Each row is a point on a tangle of strands that fork and nearly touch. The rows are in no order.
In the rows, zero is written as 128.
Two points are linked if the straight distance between their rows is under 142. Some points are linked to none.
Rasop: [126  60 144 132  27 137 125 136 133  74 122 121 112 116 137 154 131 151
 131 122 135 133  74 130 118 164 134 114 107 119 173 135 155 192 108 138
 121 176 134 194 150 110 147 115]
Lus: [ 94 122 146 122 112 137 132 155 102 136 123 108 113 102 115 130 177 111
 121 183 106 115  90 103 157 163 109 118 173  86 101 178 132 138  88 111
 102 156 141 130 141 127 120 135]
dama: [126 101 135 172 133 172 140 133 120 125 102 139  87  96 160 136  86 116
 118 117 118 160 103 117 134 144 143 142  95 138 103 144 119  98  91  98
  44 140 118 170 125  95 116 158]
tunap: [148 138  97 156 140 154 146  91 126 131 141 157  96 150 110 125  91  99
 160 107 106 151 125  98 152 128 120 161 140 122 133  99 107  78 152  92
 109 126 143  99  92  77 139 162]
naze: [101 109 114 147  96 162 162 152 113  98 106 130  63 162 145 103 105 100
 139 136 121 167 163 113 135 167 148 156 140 124  90 159 119  95 107 110
  56 163 100 139 141 104 128 117]
Zuz: [118 120 115 203 125 177 187 128 146 102 102 122  74  97 174 128  70 125
 113 110  92 154 107 121 116 159 122 179 119 113 108 115 127 117 108 100
  46 156 144 177 121  70 108 171]
daga: [148 136 119  70 129 114  94 104  81 142 149 140 143 169 121 139  91 123
 128 123 196 171 158 154 134  50  89  99 141 135 174 140 144 118 133 176
 165 117 122 106 130 148 183  94]
zofem: [167 108 119  81 146 109 143  82  98 163 191 139 119 158 141 115 120 144
 107  87 144 120 167 164 127  89 115 120 184 106 170 143 118 120 178 162
 133 102 125 118 132 106 167 137]
Bekal: [143 140 140 116 128 142 114 141 114 112 120 105 131 138 161  57 129 134
 162 200 134 147  71  89 118 153 134 100  60 163  98 100 173 177  94  87
  99 188 106  96 159 154  85 142]
vap: [153 118 101 100 135 105 122  77 128  98 144 148 128 166 111  88  99 149
 132 115 162 141 193 153 133  82 161 128 118 133 105 141 111 111 137 149
 125 119 124 105 136 120 152 111]
kud: [106 156 111 158 171 120 143 126 161 159 142 146 117 131 183 104 131 119
 107  80  83 117 163 115 122 133 148 164 169 120  91 125 114 119 143 114
 106  99 148  97  99 159  82 150]
meret: [ 96 153 162 112 128 132 118 141 115 153 108 105 127 103  84 160 187 112
 125 181 136 102 112 116 152 157 122 100 165  94 116 178 115 126 108 126
 136 155 138 135 136 141 125 125]
lak: [125 150  94 173  60 128 138 142 188  46 144 143 117 103 191  95 108 135
 127 104  87 122  74 159  82 150 137 146 122 110 152 103 144 194 145  90
 151 186 144 173  71 116 110 152]
Pevi: [112 110 137 179 110 155 196 105 113 107 123 117 115  98 141 129 120 148
 145 126  90 128  84 110 144 178 104 148 164  73 126 130 158 171 108 128
  83 146 155 163 160  83 121 137]
bim: [135 101 159 109 135 124 119 120 124 113 132  94 169 111 140 110 145 144
 156 152 100 101  87 107 131 158 133 109  98 117  99 105 169 195  79 129
 146 139 135 123 170 155  95 136]
ligu: [145 115 162 119 144 136  92 163 101 148  90 128 147  87 119 135 115 137
 114 159 146 148 128 146 124 138 138 108  82 141 118 133  95  66  94 129
 104  90 123 164 145 106 134 118]
rovef: [137  90 102  79  93 102 139 101 143 138 197 136 113 114  73 192 118 141
 131  86 119  91 160 113 135 101 124 128 167  91 157 120 122  97 137 178
 184  66 130 133 129 155 176 137]
vuduf: [131 127 155 102 172 114 105 125 119 155 125  94 172 122 116 107 167 129
 154 164 135 112 137 107 133 138 112 113  84 140  89 108 156 172  96 132
 147 111 126  82 177 156 107 122]
gune: [120 164 141 103 149 120  89 157 117 150  84  96 131 136  86 146 142 112
 118 170 163 164 167 132 135 131 136 102 111 149  69 152 105  91 107  99
 122 140 114 101 151 132 135  99]
niva: [133 152 113  91 114  95 101 149 118 151 125 124 129 124  61 181 131 114
  96 152 181 130 150 145 130  77  89 109 153 130 165 165 102  85 136 158
 190 114 101 140 121 178 163 112]
zaro: [154 143  76 161 141 148 152 114 130 150 187 189  89 130 128 120  97  83
 118  69  89 110 140 101 120 122 116 172 149 119 147  88  93  58 181 110
 111 118 103 101 101  73 129 165]
big: [ 90 166  97 135 167 146 140 115 171 141 108 169 108 192 148  91 113 120
 161 103 114 134 133  91 143 120 160 164 124 180 102  99 139 139 160 106
 108 135 169  59  78 132  86 159]
kog: [124 172 172 106 173  88  85 165 120 177  95  98 165 104  99 174 173 134
  64 169 147 106 117 150 137  95  97 134  98 182 125 163 110 148 112 148
 184 113 113 135 134 165 103 109]
zut: [114  84 150  92  89 116 117 116 138 119 143 118 112 136 114 189 126 138
 146  76 151 102 128 136 101 117 127 115 144 120 171 105 165 151 135 159
 153  93 140 180 147 133 165 104]
befad: [114  84 147  86  83 123 118 139 138 131 171 126 104 106 100 217 124 124
 127  82 157  88 135 149  89 113 100 118 143 116 215 112 149 119 145 182
 159  76 138 202 136 135 174 108]
sur: [102 102 155 171 124 134 156 117 138  84 103 155 112  68 115 175 129 132
 148 121 138 124 129 134 112 124 153 113  97 104 145 148 106 133 128 115
 119 130 120 172 132 134 155 117]
Tuve: [156  95 109 137 141 140 149  78  94 157 166 165 126 147 163  81 106 107
 106  74 104 121 119  89 125 104 115 146 165 136 148 135 130 152 143 157
 130 104 133 124 136 116 125 153]
nul: [134 124 114  98 116 128  89  89  89 104 122 147 157 165 143 127  80 121
 148 114 182 167 122 110 118  53  89 114 106 158 175 102 162 154 121 160
 177 117 133 110 115 138 168  99]
Fol: [135 113 116 220 121 163 218  98 141  89 117 114  93  96 144 149  91 144
 133  97  86 138  89 126 133 163 131 169 128  97 130 103 141 154 125 104
  75 154 151 159 124  64 115 172]
rerek: [123 102 153 133  73 120 143 140 138  65 101 115 104 113 116 146 150 141
 151 173 111 128  95 115 139 143 156 121 126 132 123 129 122 158 114  90
 136 179 119 133 129 141 120 146]
tuzen: [127 179 146 101 134 112  82 171 104 154  77  77 164 117  59 174 134 118
 126 206 169 166 111 132 143 136 120  83 103 147  96 144 109  89  96 109
 150 136 117 122 142 114 152  88]
zif: [139 105 156 149 146 160 116 136 117 128  87 137 121  74 132 147  99 129
 121 137 142 156 113 134 132 145 145 107  74 129 120 137  97  83  89 112
  74 113 137 175 131  85 131 143]
sopo: [121 123 138 124 123 128 134  98 120 119 135 114 126 185 137  90 139 129
 157 120 129 121 113  96 140 136 133 142 163 117 113 108 171 183 132 123
 149 146 134 112 140 141 113 126]
kage: [150 138 128  43 174  84 120 130 125 159 147 131 136 115 118 114 115 182
  90 181 172 150 186 196 129  81 111  84 127 130 122 164  95  22 140 152
 131  96 128  85 137 133 167 132]
saka: [114 109 191  66 142 105 125 144 114 149 148 133 139 112 106 177 149 156
 118 133 157  84 154 166 109 104 117 111 161 103 181 147 131 119 145 194
 152  82 128 164 153 148 147 104]
pazug: [110 139 110 158 123 164 186 122 142  79 102 132  82 169 170  89  70 117
 157 130 110 148 120  89 113 150 142 171 124 144  86 103 147 150 119 110
  73 172 128 131 121 102  77 161]
Vova: [125 158 145 108 194 103  83 109 132 175 115  95 155 135 110 123 173 130
 114 160 141 131 149 127 138 105 107 110  91 165  87 134 132 147 111 130
 162 114 132  56 160 175 108 112]
rar: [118 120 158  85 162 107 112 119 111 158 149 114 136 141 114 112 171 143
 110 143 159 111 188 162 128 131 129 108 158 101 104 181 120 129 132 172
 117 121 115 110 165 142 142  91]
Luk: [106 157 106 113 154 144 106 115 147 131 107 144 136 191 149  69 111 123
 160 157 147 153 115  83 144 110 138 140  91 208 109  96 148 139 129 100
 120 140 149  60 103 150  95 135]
zom: [137 120 161 139 188 131 124 130 145 134 108 120 168 142 187  89 107 142
 141 114 124 113 134 148  95 127 139 126  94 157 117 108 141 155 125 135
 125  92 114 151 133 160  88 116]
kidab: [145  64 133 155 113 162 155 124 100  92 108 121 100 149 101 105  99 141
 146 180 148 173 165 115 126 166 168 130  74 119  80 150 144  95  83 149
  80 155  83 139 193 107 166  91]
kimak: [121 187  58 212 148 148 179 133 164 141 161 172 147 109 172 109 122 103
 147  55  51 111  92  97 107 156 143 168 125 153 178  55 152 155 198  88
 129 129 167 102  58 111  81 151]
Garat: [167 149  72 184 135 154 162 135 130 148 187 155 105 100 120 137 125  78
 128  63  76  91 104 107 106 137  88 174 162  97 167  75  98  98 174 108
 131 141 107 100  92  63 113 152]
lefov: [ 99 155 143 124 199 140 101 128 133 189 111 119 130 167 173  96 140 120
 107 119 144 132 154 136 123 115 120 127 134 174 107 132 135 127 130 116
  93 114 143  92 134 160  97 117]
Tos: [143 147  85 183 136 164 168 117 130 134 143 141  97  93 117 162 114 105
 156  95  88 133  80 102 171 144 111 150 136 101 150 106 109 103 137  63
  90 137 160 103 103  72 117 175]
pasu: [114 161 109 140 146 143 124  80 142 131 121 160 135 154 140 102 131 118
 155  99 120 128  71 101 135  82 135 133 127 174 173 106 148 172 167  97
 155 139 162  81  79 146 124 139]
gel: [112 195 149 145 167 110  78 173 142 186  99 117 151  97 131 175 168 134
  49 136 145 116 101 182 135  92 107 123 113 172 151 152 110 123 124 118
 161 119 124 154  88 177 100 127]
zezoz: [ 97 180  89 168 137 156 200 114 171  98 122 160  83 156 184  90  81 104
 143  98  65 133 117  86 111 146 135 197 145 151 101  96 149 158 153 108
  85 154 148 105  98 105  75 179]
kazu: [152 130 147  82 154  87 113 152 111 149 128 133 140 122 113 134 116 159
  94 155 162 141 177 176 132  92 112 106 126 150 135 147  87  38 132 153
 151  81 115 133 138 138 161 123]
fevir: [149 107 107  91  83 100 102 156 105 124 119 119 147 141  55 136 135 126
 101 178 150 162 186 148 138 116 137 104 123 157 113 174  80  70 117 158
 166 111  78 127 145 131 175  92]
Zuru: [129 132 118 114 110 118 110 169 128 145 113 124 120 108  68 165 151  98
 102 163 144 125 153 132 135 121 121 110 149 142 130 184  72  71 125 131
 162 124  95 149 124 146 152 122]
Zele: [168 142 106 123 162 115 150 122 124 207 182 148 138 134 132 143 125 115
 114  59 118  99 130 133 132 108  90 135 192  93 200 112 115 114 183 153
 155  74 139  92 105 133 133 146]
poma: [136  69 129 156 113 144 162 116 112 123 139 153  99  95 131 130 136 121
 108 126  90 110 124 103 137 159 118 150 153  83 121 167 110 102 112 142
 103 116 125 154 145  92 154 144]
Rado: [133  89 146 168 122 134 166 126 140  89 112 136 129 117 171 123 102 142
 129  91 125 118 130 137  79 159 134 147 137 108 147 118 130 151 142 150
 116 119 123 205 133 103 131 124]
dabak: [127 142 141 126 109  90  89 142 144 104 105 103 160 102  99 156 137 145
 136 153 131 138  97 127 151 111 138 102  88 154 112 111 100 120 111  95
 180 117 139 138  99 147 135 148]
Deriv: [136  85 153 138  85 144 128 130 101  87 101 122 118  98 107 140 130 134
 141 167 136 151  91 105 154 149 142 113  95 113 116 145 135 131  75 113
 110 157 116 156 159 112 156 113]
Bedi: [126 154 133 141 146  83  82 135 140 140 111 114 180 106 124 158 134 156
 120 136 131 115 110 142 151  89 117 124  84 178 129  97 107 122 125 111
 188  82 150 137  95 171 115 140]
nogup: [102  86 165  50 116 103 143 140 140 146 179 137  99 108  94 193 138 152
 120 110 154  81 162 155  93 113 104 109 172 106 213 137 130  94 163 214
 156  77 133 173 141 145 175 109]
vus: [145 135 120 100  87 121 114 146 112  75  85 143 112 172 106  99 100 120
 152 184 149 193 127  90 141 122 169 121  85 154  87 127 124 111  96 100
 136 165  91  84 138 115 137 117]
ver: [105 176  83 168 156 164 179 108 167 145 119 161 115 187 168  85 106 108
 160  79  83 145 112  75 124 150 143 177 151 178 126  81 152 162 187 110
  97 135 189  78  86 106  84 160]
Ribu: [140 119  96 153  69 135 133 130 151  81 160 148 114 131 150 124 122  90
 128  70  92  97  91 116  91 129  99 169 165 106 186  81 142 188 172 118
 167 161 116 149  84  96 128 137]
disom: [161  85  84  99 102 120 138  44 111  87 162 146 119 160 100  91  99 158
 139 123 144 145 181 139 142 105 161 135 113 120 108 146 131 114 134 171
 115 143 119 115 151  99 173 116]
fomom: [123  98  99 228 102 153 252 113 135  86 125 117  70 105 112 173 116 131
 135 112  73 145 123 119 141 155 119 201 148  69 166 114 145 128 127 112
  84 154 115 128 137  54 136 164]
taf: [107  70 145 101  81 133 129 139  69 100 173 107 126 124  98 121 168 137
 148 195 122 116  92  79 150 172 125 105 132 100 104 137 173 140  82 143
 122 167 106 125 200 134 165 110]
sukim: [147 137 143 124 169 139 103 140 154 129  92 115 166 136 164  82 119 126
 130 138 132 117 130 131 102 129 133 118  57 190 106 113 145 168 100 112
 133 117 101 120 140 171  73 123]
bamat: [107 135 112 158 158 151 130 101 147 161 108 131 167 160 179  78 129 119
 138  97  96 105  88 108 131 118 129 147 140 182 155 102 160 172 143 110
 134 110 170 101  84 159  86 128]
per: [108 146 182 136 147 118 121 150 162 112  84  88 152  97 119 153 168 136
 134 156 121 114 140 132 114 144 161 112  95 131  78 134 118 171 106 114
 138 132 136 135 141 154 102 131]
pusa: [120 147 131 161 150 151  90 138 136 151 118 108 162 117 174 109 121 125
 128 100 138 123  85 169 141 137 114 115 114 153 143 122 134 154 130 101
  92 124 177 167  92 113  98 140]
Lugub: [147 135  82  86 118 116  97 120 100 105 115 141 139 112  89  96 102 118
 109 177 151 195 196 138 126 101 149  87  82 149  77 188  94  59  94 139
 104 142  92  87 180 108 167  71]
sekod: [167 120 116  87 144 119 151 109 113 183 200 141 122 131 104 142 126 106
 100  77 124  84 148 142 126  90  92 121 215  76 193 158 119 120 175 176
 150 103 121 114 114 134 156 147]
Vufo: [130 131 153 119 129 128 102 169  98 123 100  90 139 148 100 120 149 119
 154 179 161 156 155 119 132 163 148 104  97 129  69 129 140 117  97 114
 114 138  91 121 170 125 137  91]
bub: [136 140  84 183 130 147 161 107 143 148 150 163 130 118 160 109 122 106
 133  71  75 120  70  79 132 129 117 159 140 147 172  95 123 159 165 104
 128 120 154 114  85 100  97 171]
Zev: [132 128 116 162  95 115 105 112 162 110 163 138 159  82 148 149 136 143
 127  70  96  93  76 162 129 124 130 126 120 120 164  95 144 165 147 113
 163 123 157 185  88 129 115 149]
Buk: [107 174 133 151 147 118  87 160 154 174 125 125 132 100 139 166 175 104
  75 110 132  96 107 151 127 104 110 125 150 118 156 157 104 129 146 114
 175 120 115 151  82 167 104 134]
bul: [105 150 113 142 113 134 133 146 141 130 123 130  82 129 136 139 147 100
 119 130 100 123 118 107 146 141 134 155 165 100  97 135  95  97 128  80
 124 147 132 107  99 133 107 170]
tibe: [108 122 133 152 129 160 147 153 110 118 107 122  96 152 171 103 117 107
 142 121 143 142 150 130 110 165 121 141 175 103 103 142 132 135 131 117
  75 149 119 163 136  99 122 108]
lotav: [125 111  87 168  38 128 130 140 175  61 179 145 117  85 171 145 131 122
 116  76  78 105  85 159  80 148 117 145 141  90 185  91 144 202 148 110
 160 180 133 175  92  93 136 143]
Nid: [107 139 150 128 137 146 139 147 135 110  94  89 111  99 146 128 124 119
 151 174 105 143 106 101 142 155 152 122  83 149  61 123 122 143  72  67
  78 170 135 106 141 145  94 157]
Bolif: [100 165  99 168 124 135 172 151 162 124 140 137  77 109 162 127 132 109
 122  91  54 130 135  90 139 146 133 180 171  95  89 126 109 116 132  82
  92 135 144  85  88 131  97 171]
zole: [124 134 163 117 137 136 113 192 116 145  93 116 110 147 172 110 124 116
 103 137 162 157 167 148 106 167 141 117 135 128  92 145 114 104 114 118
  70 123 106 159 135 124 101 108]
Peped: [112 140 139 162 140 160 125 129 125 137 114 101 145 114 177 101 112 122
 143 122 117 130  78 136 147 168 106 112 120 123  98 117 145 157 108  92
  67 148 178 158 121 100  90 150]
lafe: [118 172 124 166 134 109 100 136 178 161 182 134 177  62 130 172 160 140
 108  74 106  73  87 201 144 124 116 116 133  97 184 110 144 141 151 133
 173  99 166 169  77 146 105 146]
Sok: [130 122 133  91 123 113 114  88 107 108 143 103 148 197 123  92 124 146
 171 140 147 125 119  89 140 117 141 117 122 140 104  85 191 183 119 132
 164 161 135  80 162 159 134 118]
Bape: [123 106 121 175  83 144 152 137 164  58 103 121 124 133 178 105 107 138
 132 114 109 127  97 136  84 161 143 141 130 111 123 118 141 187 123 118
 128 162 122 188 106 123  98 130]
lil: [157 135 132 117  95 106  94 152 119  83  73 123 143 142 103 129 118 134
 142 169 146 171 108 109 138 121 154 116  77 165 105 112 110 123  99  89
 154 142 110 114 119 123 130 128]
meped: [132  78 168 103 104 122 106 117 130 105 127 100 159 109 123 135 134 152
 142 135 122  98  87 121 123 142 126 107  98 126 119 112 158 180  84 150
 146 114 137 166 161 140 131 116]
Fonum: [124 192 150 158 168 108 122 133 174 184 152 122 170  77 134 187 161 164
 112  83 111  79 106 183 138 125 120 136 139  94 176 111 141 125 168 138
 176  74 173 145  88 168 110 139]
fev: [131 158  94  72 150 103 102  96 108 121 117 126 146 119 102 122 117 126
 112 179 166 175 197 151 121  90 130  76 124 119  87 174  83  49 120 137
 115 140 121  69 165 120 168  90]
dun: [108 183 158 116 145 128  81 163 136 178  96  74 142 106  75 182 170 107
 108 191 166 127  97 147 162 144 108 100 141 129 115 163 106 107 109 117
 150 139 140 147 113 135 120 129]
Ronid: [128 159 154 146 170  94 111 153 134 169 134 128 173 104 133 167 147 167
 108 116 123  99 125 179 144  95 106 140 123 146 153  96 121 102 161 135
 166  62 151 152  94 176 114 138]
ruk: [151 127 154  85 164 100  97 173 112 149  98 118 168 108  95 147 125 148
  93 178 154 143 167 154 123 111 116 113  93 171 105 133  77  65 107 141
 141  68 105 142 148 126 138 106]
bime: [113 127 141 117 156 115 123  94 127 147 125 112 133 178 140 103 171 133
 116 106 138  99 161 140 138 119 130 134 168 102  97 146 142 174 142 151
 147 128 129 105 142 166 115 108]
lege: [102 124 148 162 119 154 151 127 143  94 123 101 137  81 165 117 131 142
 136 132 104 125  75 147 139 189 115 121 144  79 108 142 153 190  94 113
  71 159 180 172 125  88 108 140]
samu: [144 142 132  97 170  92 108  93 128 117 122 147 151 162 129 114 114 161
 131 117 165 140 185 152 109  65 138 121 118 145 127 116 121 120 144 145
 158  95 125  99 134 159 143  98]
zol: [169  93  87  70  98 131 121  97 110 153 176 115 131 148  69 112 142 145
 105 154 132 117 184 193 155 121 134 103 170 102 135 188 107  43 151 165
 121 117 121 143 136 118 179 111]
zufak: [143 116 163 167 155 137 136 112 141 118 119 145 155 113 182 120  98 147
 122  82 127 116 119 153  71 129 156 130 111 140 162  99 137 139 150 130
 127  99 124 198 121 131 124 128]
suser: [149  79 104 127 114 155 147  89  97  87 138 149  93 172 101  81 104 142
 138 150 142 161 172 122 147 144 167 136  98 120  78 155 141  94 104 140
  86 153 102 123 175  99 157 100]
Tuge: [141 129 134  83 113 113 118  98 119  74 133 132 134 195 120  67 112 143
 184 185 138 139  99  80 136 121 156 125  95 148 106  75 169 170 119 112
 149 181 130  60 132 154 127 145]
Beden: [142 116 155 128 140 140 110 181 105 129  90 102 140 163 139 100 123 125
 134 144 169 153 146 128 116 159 146 107  97 135  89 125 133 129 101 124
  92 127  85 144 153 131 105  92]
toze: [116 129 183 125 146 122  97 182 142 121  83  96 181  92 142 126 154 140
 115 149 142 115 137 172 102 150 144 121  81 130 113 132 128 159 105 143
 123 105 114 185 134 134  90 104]
tavov: [152 137 105  42 160  91 118  87 118 142 150 123 156 100  99 112 104 164
 108 188 162 159 196 179 114  86 106  68 135 101 120 185  97  27 127 167
 118 119 144  85 157 112 183 104]
pidab: [137 134 131 130 156  95 127 106 125 124 144 172 128 109 129 142 105 150
 134 102 155 126 171 150 105  70 136 117 130 121 162 112  99  78 169 130
 177  81 119 124 116 152 164 127]
lusaz: [128 119 119 153 114 113 121 128 151 120 160 157 130  57 111 175 136 127
 135  80 109  92 102 128 123 124 131 126 144  95 171 108 107 119 149 128
 173 108 125 171  98 142 140 145]
vekuf: [144 139 130  83  93 122 117 131  87  78 124 133 107 178 108  75 124 133
 157 213 145 179 107  80 146 121 162 121 103 146  94 104 158 131 114 102
 134 196  98  63 147 134 142 125]
Sefe: [ 95 150 167 130 153 124 131 151 141 119  85  66 129 125 123 130 158 127
 150 171 121 129 134 113 122 167 156 117  88 134  50 112 133 161  97  88
 113 155 136 105 142 156  93 144]
dov: [149  82  96  98  65 118 111 103 102 115 144 129 133 160  68 129 138 131
 126 160 130 139 177 141 159 120 142 123 143 122 117 162 106  76 109 160
 159 116 103 136 141 123 180 114]
Zusi: [117  90 107 184 105 150 226 121 130 108 144 134  79 113 124 147 135 121
 135 112  70 128 156 113 134 168 114 172 182  66 132 151 119 107 131 137
  78 123 128 131 144  90 153 140]
bem: [108 134 194  63 140 106  93 177 100 151 108 108 162 107  83 182 172 149
 104 167 163  93 154 160 118 122 120 120 117 130 155 149 132 144 118 201
 145  96 111 161 167 145 136  80]
rumu: [ 92 170 128 124 159 151  87 133 137 174 110 126  87 177 158 110 147 105
 111 113 156 151 153 123 147 119 137 142 149 153  94 144 126 118 141 102
 101 147 131  91 112 145  97 133]
vogun: [152 155  74 176 111 159 175 119 139 127 145 162 104 117 148 118 116 102
 140  93  65 137  57  78 147 140  90 166 158 129 165  87 120 154 151  88
 101 152 155  84  89  75  98 185]
Zuben: [122 166 159  87 169  87  79 151 109 169 102  84 158 114  77 157 173 125
  86 190 151 129 135 127 133  94  99 111  90 159 104 154 123 156 105 154
 185 125 109  84 170 154 133 100]
mavev: [153  83 106 135 118 131 154  94 101 130 162 156 111 142 138  94 111 118
 112 108  99 124 141 113 149 133 124 154 167 102 108 165 115 111 130 146
 109 118 119 123 147 107 133 149]
mez: [135 131 115  63 106  96  95 126 112 128 143 121 134 134  83 191 104 115
 111 137 190 147 160 145 120  60  87  96 150 131 170 153 125 102 122 191
 190 104 114 120 129 170 181  94]
fip: [152 163  83 154 163 114 141 114 144 198 165 153 148 143 130 134 136 122
 132  56 101 104 120 117 135  95 108 148 163 130 198  82 134 121 201 128
 169  79 155  81  77 147 122 135]
zib: [126 121 108 131 101 155 162 133 138  79 117 137  85 196 146  79  92 119
 142 136 119 156 159 115 140 158 159 166 127 138  62 125 138 117 121 111
  81 160 103 123 129 103 101 143]
dulol: [145 127  89 145 100 141 148 115 137 129 174 139 106 142 117 144 134  75
 142  62  87  87  92 108 121 122  82 158 176  99 180  93 123 155 175 123
 164 148 114 101  88  93 134 152]
Zovo: [126 129 111 109 134 160 116 145 130 126 114 126 129 183 179  42  95 115
 168 170 127 141  90  80 129 153 134 130  71 203  85  88 165 151 105 109
 103 171 113  71 134 149  73 147]
mor: [146  54 138 153  77 161 130 133  96 103  88 120 119 133  93 128 117 153
 130 167 148 164 108 100 130 171 152 114  58 117 111 140 163 121  82 150
 114 163 100 157 182 110 169  94]
tave: [162  89 117  71 129 119 132  93  87 166 191 129 128 149 103 105 135 145
 101 132 136 114 173 166 158 129 119 107 185  86 147 176 119  76 145 178
  99 110 128 125 145 101 169 127]
Gapag: [131 134 100 138 176 126 146  96 123 176 157 165 132 143 180  78 118 120
 106  72  97 117 144 111 129  98 123 152 168 153 131 139 112 123 157 134
 106  84 143  98 115 137  97 148]
buvak: [102 168 122 107 129 136  91 134 131 151 106 107  91 186 122 116 158 102
 107 150 164 155 165 128 151 129 153 130 143 139  72 160 124 106 128 103
 115 167 105  84 129 142 115 126]
Gafif: [ 95 142 134 150 179 154 112 140 149 187 107 113 157 133 190  97 126 133
 132 109 129 119 115 133 125 137 121 137 112 192 128 104 140 136 124  92
  80 110 184 122  99 151  73 134]
mita: [123 148 113 124 126 131  98  92 123 126 119 159 139 157 126 121 115 106
 149 106 147 134  99 110 136  73 113 133 129 156 167 108 143 154 152 120
 173 125 137 111  93 140 139 129]
doz: [106 174 113 172 136 131 119 160 156 160 136 130 111  92 140 166 168  94
 110 106 108  88 110 131 120 137 109 144 175  74 131 137  99 119 150  92
 142 139 131 140  74 142 106 147]
fem: [143 122 104  98  95 121 110 143 103 102  97 157 116 158  96  96 107 106
 125 155 171 189 164 115 142 105 159  99  88 156  91 167 115  98  96 123
 114 147  75  93 152 114 144  95]
maz: [124  73 156 120  71 138 107 129 140 101 130 125 144  96 146 139 122 149
 117 111 134 113  56 151 118 158 136 103 100 113 155 133 170 207  85 157
 130 157 149 211 150 104 133 119]
Lev: [130 137 200  88 149 101  92 210 113 146  86  99 176 105 106 155 169 147
 100 166 153 112 148 186 112 134 117 117  87 136 143 142 136 166 117 175
 134  96 104 169 155 139 102  78]
nus: [105  76 163 129  43 116 155 141 149  52 110 111 107 105 140 145 152 158
 152 179 112 122  88 125 117 167 149 124 116 118 142 135 146 190 105 119
 118 191 123 154 145 152 134 131]
Goti: [110  72 156  85 102 124 132 107 114 111 151 118 119 165 115 146 132 147
 155 102 161 112 167 121 113 128 128 112 158 117 145 127 155 159 133 178
 138 112 124 152 173 134 169  87]
ran: [144  97 112 133  93 102 127 111 133 123 170 147 127 108  87 173 135 122
 134  99 113  82 145 117 134 115 125 132 153  91 149 115 101  90 143 154
 183  92 109 143 116 146 163 150]
gab: [149 202  74 208 161 128 171 142 154 186 167 155 147 124 150 140 146 117
 136  31  74  99 110 103 120 149 130 150 156 119 199  63 131 143 214 100
 148 104 163  76  70 121  97 124]
gan: [103  89 164  97 112 120 127 135 100 124 137 121 132 140 109 123 166 144
 148 158 158 116 190 136 116 158 139  94 133 114 117 167 148 145 116 181
 113 133 109 138 196 143 158  73]
bepil: [121 116 154 138 157 115 157  98 130 102 119 172 114  78 112 163 110 136
 154 121 155 128 167 133  98 102 151  99 125  95 153 145  84  85 146 128
 130 103 117 145 140 130 182 120]

A fork is a point with three links, a tip a point with one. Leave the first point through the second and follow the links. Name the first fork or tip that comes.
kimak / bub => sukim
dov / fevir => Gafif
vuduf / bim => sur
naze / zib => Bekal
Bolif / kud => Fol
zezoz / pazug => gune
Fol / Zuz => vus
vus / lil => rovef
Goti / zut => Nid

A fork is a point with three links. Follow the links from the first point to the second and name the forks in between, in order.
Zuben / lege => Fol
zole / Pevi => gune, Gafif
niva / lefov => Gafif
befad / Fonum => vus
ver / Lus => gune
meret / Tuve => gune, Gafif, Fol
Peped / zezoz => Gafif, gune
kazu / bamat => Fol, Gafif
bamat / fev => Gafif, Fol
dama / zib => Fol, Gafif, gune

Name the points in between on the shortest way along the links from the first point to the second, in order.
Peped / kazu => lege, Pevi, Fol, Zuz, dama, zif, ligu, ruk
bim / suser => meped, maz, Rasop, nus, rerek, Deriv, mor, kidab
poma / daga => Zusi, fomom, Fol, Pevi, lege, Peped, pusa, Gafif, bamat, pasu, mita, nul
zib / Fol => naze, tibe, zole, Beden, Vufo, gune, buvak, rumu, lefov, Gafif, pusa, Peped, lege, Pevi
kimak / bamat => gab, fip, Zele, sekod, zofem, tave, zol, dov, fevir, Zuru, niva, mez, daga, nul, mita, pasu
